Each row is a point on a tangle of strands that fork, close into loops and nearly touch. The rows are in no order.
Points whose rows are less than 65.3 apart are linked; no others are. Some points are linked to none.
z290: 9, -2, 0, 8, -4, 14, -24, -48, -16, -3, 3, -28, -38, -7, -27, 25, -38, 2, -23, 11, 55
z78: 8, -1, -6, 61, -10, 1, -11, -22, 16, 12, 2, -35, -11, -14, 8, 30, -6, -12, -2, 23, 8
z282: -20, -8, 21, -32, 28, 12, 13, 62, -7, -21, -6, 49, 45, -5, 16, 8, 44, 5, 24, -12, -54
z575: -7, 1, 3, -30, 23, -23, 11, 40, 15, 5, -1, 31, 19, 3, 21, -4, 25, 29, 29, -17, -41
z840: -33, 23, 22, -3, -42, 19, -18, -47, -18, 12, 15, -31, -40, -22, -52, -4, -40, -12, -17, 19, 75
z199: 11, -22, -23, 19, 17, -4, -2, -12, 3, 13, 7, -33, -8, 14, -10, 0, -1, -9, -32, 5, 23
z249: 5, 0, 34, -25, 42, -29, -8, 73, 5, -4, 13, 72, 6, -14, 23, -21, 4, 6, 10, 10, 13
z605: 13, -17, 36, 16, 36, -29, -31, 64, 12, 9, 17, 48, 2, -25, 24, 10, -1, -14, -38, 30, 17
z833: -41, -3, -4, 34, -25, 13, -18, -41, 9, 16, 15, -43, -36, -22, -49, 3, -5, -8, -36, 41, 45
z401: 26, -18, 37, 15, 40, -13, 1, 62, -15, -12, 6, 47, 54, -6, 21, 1, 30, -19, -15, -18, -24
z447: -22, 45, 9, -14, -48, 10, 12, -45, -54, -4, 21, -42, -14, -17, -38, -30, -39, -17, 16, -34, 48
z220: 19, 0, 56, -13, 24, -35, -10, 63, -1, -4, 9, 72, 32, -23, 24, 18, 22, 8, -8, -6, -6
z358: -5, -22, 9, 6, 11, 2, -31, 32, 30, 19, -5, 15, -38, -4, -1, -4, -18, -11, -49, 49, 35
z59: -12, 2, 5, -39, 15, 1, 12, 22, 22, 4, -14, 19, 13, 12, 14, 13, 25, 29, 50, -7, -46
z591: 12, 31, -38, 0, -25, 35, 44, -66, -48, -37, 18, -21, 22, -4, 21, -1, 9, -15, 44, -23, -41
z166: 7, 2, -8, -3, -15, -2, -10, -20, 4, 9, -15, -11, -24, 15, -19, -12, -32, 5, -7, -4, 30
z443: 13, -33, -5, 33, 31, -11, -20, 3, 14, 9, 7, -26, -3, 3, 2, 23, 6, -4, -46, 19, 16
z362: -23, -22, -6, 42, 15, 12, -21, -9, 26, 24, 20, -35, -28, -8, -25, 12, 8, -12, -41, 52, 28
z801: -42, 8, -2, 28, -28, 23, -21, -52, -13, -12, 15, -45, -33, -35, -50, 14, -9, -7, -33, 33, 48
z954: 2, 1, -1, -30, -19, -7, -7, -8, 16, 20, -12, 1, -34, 26, -11, -34, -29, 10, -4, -1, 41
z686: -10, -5, -16, 43, -8, 16, 2, -44, -14, 4, 24, -62, -14, -13, -21, 15, -3, -20, -19, 20, 34
z815: -13, 12, -7, -28, -19, 27, 5, -13, 6, -25, -30, 7, 15, 17, 8, 11, 7, 16, 51, -23, -47
z971: 5, 21, -33, 18, -32, 24, 48, -45, -32, -6, 13, -37, 8, 12, -8, -20, -1, -30, 32, -9, -15
z126: 7, 10, 8, -1, -15, -11, -10, 16, 26, -2, -32, 23, 4, -3, 17, 10, -7, 23, 23, -10, -29
z656: -14, 44, -12, -21, -33, 12, 26, -58, -39, -10, 20, -27, -8, 0, -17, -21, -19, 2, 54, -41, -4
z800: 19, -14, -1, 19, 12, -17, -3, 23, 10, 7, -13, 2, 9, 4, 15, 5, 3, 2, -12, -3, -14
z747: 12, -7, 1, 26, 23, -2, 15, 48, -4, -4, 1, 15, 49, -2, 31, -5, 34, -25, -1, -12, -53
z370: -17, 19, -16, -10, -35, -6, 9, -45, -31, 2, 8, -39, -14, 4, -38, -34, -32, -8, -2, -31, 35
z752: 21, 12, 0, 13, -21, -9, -7, -14, 9, -8, -30, 6, 12, -5, 18, 28, -8, 20, 25, -17, -29
z273: 5, 37, -23, 23, -32, 24, 48, -57, -49, -13, 28, -45, 0, -12, 0, -18, -3, -34, 39, -15, -1
z762: 30, -1, 12, -20, 5, -23, -1, 3, 5, -5, -22, 21, 33, 8, 27, 33, 16, 34, 7, -35, -38
z349: -5, 2, -26, -23, 0, -25, 10, 11, 10, 9, -12, 2, 0, 17, 3, -26, 4, 22, 6, -27, -28
z610: 38, -19, 33, 21, 24, -35, -19, 32, 12, 9, 1, 15, 24, -7, 26, 43, 18, 6, -39, -5, -9
z678: 7, 9, -30, 20, -11, 1, 24, -53, -34, 9, 23, -50, -6, -3, -18, -2, -18, -13, 6, -13, 19
z727: -7, 15, -27, -15, -19, -9, 23, -14, 7, 5, -9, -12, -1, 13, 0, -22, -2, 16, 33, -24, -32
z231: -30, -12, 7, -42, 11, 32, 15, 41, -9, -31, -13, 30, 59, -1, 22, 20, 52, 1, 21, -14, -73
z716: 7, -11, -5, 29, 31, -14, 9, 59, 1, 3, 8, 11, 30, -6, 22, -16, 22, -20, -16, -11, -30
z468: 16, -7, 17, -11, 17, -2, -6, 48, 26, 19, -8, 34, -26, 18, 7, -25, -13, -6, -14, 27, 34
z486: 0, 3, -2, -47, 10, 14, 13, -2, 18, 7, -12, 8, -4, 35, 3, -5, 7, 24, 53, -10, -23
z500: 15, 9, -31, 28, -13, -8, 17, -43, -19, -2, 6, -38, 4, -4, 5, 10, -9, 0, 13, -17, -5
z423: 26, -27, 12, 35, 28, -20, -26, 16, 16, 7, 0, -10, 8, -4, 18, 40, 14, -4, -48, 11, 1
z185: -8, -9, -8, 53, -4, 12, -14, -32, 11, 8, 9, -47, -25, -16, -17, 28, -3, -15, -17, 34, 21
z680: -26, -20, -20, 1, -11, -11, -22, -22, 11, 13, 2, -31, -29, -1, -34, -14, -12, 10, -51, 14, 45
z330: -4, 2, 28, -53, 33, -25, -7, 63, 7, -18, 0, 68, 17, -1, 18, -15, 15, 29, 18, -11, -10
z667: -6, 20, -35, -28, -21, 43, 33, -65, -40, -42, 6, -11, 33, 4, 19, 8, 17, -4, 52, -17, -61
z941: 12, 3, -6, 21, -11, 5, -8, -34, -4, 11, -4, -26, -29, 3, -19, 9, -28, -1, 1, 8, 35
z340: 44, -8, 24, 12, 11, -22, 1, 19, 7, 3, -15, 17, 38, 1, 28, 40, 22, 15, -8, -17, -34
z365: -25, 4, -13, -4, -27, -10, -9, -45, -11, 7, 8, -42, -28, -6, -40, -17, -29, 5, -29, -5, 51
z318: 17, -10, 0, 1, 17, 2, 20, 30, -6, -6, -9, 15, 41, 7, 25, 8, 29, -3, 9, -17, -55
z77: -2, -6, 3, 12, -12, 8, -21, 3, 23, 28, -9, -4, -39, 6, -15, -3, -26, -11, -28, 38, 42
z665: -1, 26, -20, 27, -19, 10, 39, -57, -52, -4, 43, -59, -8, -16, -13, -6, -10, -30, 8, -14, 26
z467: 18, -6, 44, 13, 32, -41, -22, 66, 2, 4, 14, 57, 26, -26, 22, 16, 17, -7, -26, -3, 1
z89: 10, -8, 17, -18, 30, -13, -13, 67, 14, 3, 2, 57, -13, 2, 24, -29, -8, -1, -17, 18, 31
z751: -14, 28, -17, -27, -26, 1, 26, -40, -11, 9, 4, -19, -12, 15, -23, -27, -16, 8, 45, -26, -4
z560: -8, -22, -21, -8, 1, -15, -16, 3, 14, 6, -9, -11, -24, 9, -13, -23, -16, 12, -54, 2, 37
z668: 9, -7, 16, -53, 27, -20, -7, 41, 13, -13, -12, 48, 3, 20, 19, -20, 3, 32, 9, -17, -8
z873: -28, 31, 21, -10, -45, 10, -3, -45, -34, 10, 16, -40, -23, -18, -52, -23, -39, -18, 0, -9, 72
z23: -13, 4, -23, -13, -14, 32, 28, 1, -5, -28, -15, 0, 44, 12, 26, 6, 35, -5, 39, -3, -76
z213: -25, 23, -17, -29, -31, 26, 7, -41, -7, -32, -16, -6, 4, 8, 1, 0, -7, 16, 61, -33, -41
z187: 23, -1, -6, 37, 1, -16, -10, -15, 14, 18, -1, -21, -8, -4, 7, 32, -9, 7, 4, 7, 3
z963: 6, 19, -34, -5, -15, 30, 39, -41, -27, -12, 1, -19, 15, 17, -1, -13, 5, -12, 39, -17, -37
z892: 10, 7, 21, -7, -1, -13, -16, 43, 27, 3, -27, 44, -1, -3, 21, 9, -4, 16, 11, 0, -19
z584: -11, -28, 10, -10, 0, 20, -36, -19, 26, 12, 3, 0, -54, 2, -22, 12, -19, 0, -58, 64, 57
z735: 1, 0, -15, -16, 9, -36, 10, 27, 11, 6, -9, 17, 15, 1, 21, -8, 14, 26, 7, -25, -39
z293: -11, 2, 13, -12, -27, 6, -17, -26, 19, 31, -1, -6, -46, 9, -32, -14, -38, -5, -26, 34, 68
z247: 12, 3, 75, -8, 31, -33, -3, 60, -16, -7, 31, 82, 53, -30, 15, 26, 43, 0, 13, -15, -17
z793: -19, -27, 10, -1, 17, 9, -41, 17, 33, 11, 2, 20, -46, -5, -3, 8, -11, -7, -73, 71, 43
z907: -4, 10, 0, -28, -25, 22, -7, -10, 11, -17, -38, 16, -5, 20, -6, -9, -20, 14, 38, -21, -22
z998: 10, -16, 4, 23, 30, -24, -11, 53, 6, 6, 3, 9, 13, -9, 16, -2, 10, -10, -34, 2, -3
z847: -45, -21, 0, 26, -3, 18, -24, -28, 27, 25, 17, -38, -37, -14, -45, 0, 9, -5, -48, 58, 39
z544: 12, 15, -10, 11, -25, 1, 10, -36, -8, -22, -16, -6, 31, -4, 30, 33, 10, 18, 41, -27, -53
z836: 23, -6, -16, 19, 8, 4, 20, 4, -2, 2, -10, -5, 25, 13, 16, 6, 11, -5, 9, -13, -38
z531: -1, -8, -29, 28, -2, -3, 15, -42, -13, 17, 24, -55, -10, 4, -23, -1, -3, -14, -17, 4, 28
z804: -6, -7, -31, 57, -19, -1, 3, -10, 1, -12, -11, -35, 6, -6, 5, -5, 1, -23, -24, 3, -6
z532: -27, 36, -20, -28, -40, 28, 19, -58, -26, -32, 3, -19, 1, 2, -7, -13, -7, 4, 63, -37, -32
z615: 15, -13, 11, -3, 46, -5, 15, 63, 10, 14, 9, 34, 10, 14, 12, -29, 15, -10, 16, 7, -2
z269: 18, 20, -23, 24, -22, -1, 19, -49, -24, -23, -2, -22, 23, -11, 25, 26, 0, 4, 36, -26, -30
z384: 1, -22, -12, 11, 13, 6, -21, -49, -11, -6, 14, -35, -32, -4, -33, 22, -14, 3, -39, 15, 52
z148: -1, 10, -29, 0, -16, 28, 36, -17, -8, -18, -7, -11, 29, 15, 16, -3, 24, -10, 44, -7, -58
z579: 7, -20, 13, 20, 33, -18, -25, 57, 18, 9, 3, 21, -8, -8, 11, -3, 2, -14, -39, 24, 17
z756: 6, -10, -1, -17, 41, 5, 21, 59, 1, -4, -1, 35, 21, 14, 11, -23, 27, -9, 16, -3, -30
z101: 12, -8, 6, -15, 19, 2, 11, 44, 21, 21, -9, 24, -17, 24, 7, -34, 2, 0, 10, 14, 7
z712: -17, -1, -5, -9, -12, 24, 22, 19, -2, -32, -21, 17, 61, -2, 36, 19, 48, 1, 24, -12, -84
z404: 8, -13, 35, -18, 40, -1, 8, 66, -16, -20, 7, 66, 49, -9, 12, -1, 34, -8, 8, -13, -30
z375: 13, -3, 3, -47, 5, -22, -18, 13, 22, -6, -25, 27, -10, 21, 12, -17, -15, 31, 8, -23, -6
z19: 11, 1, 5, -39, -2, -10, -17, 0, 26, 10, -13, 15, -28, 26, 6, -21, -26, 24, 10, -6, 19
z360: 10, 5, 35, -10, 16, -6, -7, 60, 20, 4, -14, 54, 15, -12, 21, 16, 15, 10, 27, 7, -28
z81: -23, -11, 14, -3, -12, 33, -34, -45, 4, 7, 8, -19, -51, -7, -48, 10, -24, -7, -46, 52, 62
z242: 2, -23, -15, -5, 15, -13, -9, 33, 8, -1, -13, 10, -10, 16, -1, -30, -12, -2, -44, -6, 20
z848: -16, 7, 19, -2, -22, 20, -18, -41, 0, 25, 12, -25, -45, -6, -47, 4, -33, -12, -21, 39, 78

A piece is two or more points that can be reached from each other along the links. Count, over all rows, the pieces, the separate loops (a circle has one, a figure eight two, a Y none), the forks (points with three links) and the tips (points with one).
pieces => 5
loops => 2
forks => 6
tips => 12

A tip is a point with one link. Name the tips that can be reached along the links from each point below, in the order of the rows.
z318 => z247
z213 => z486, z907
z166 => z384, z756
z447 => z242

Name the points in between on the shortest way along the links from the first point to the second, in order.
z330; z290 => z668 z375 z19 z954 z166 z941
z423; z148 => z443 z199 z531 z678 z665 z273 z971 z963
z19; z756 => z375 z668 z330 z249 z89 z468 z101 z615
z59; z213 => z575 z735 z349 z727 z751 z656 z532
z667; z752 => z591 z963 z971 z273 z665 z678 z500 z269 z544
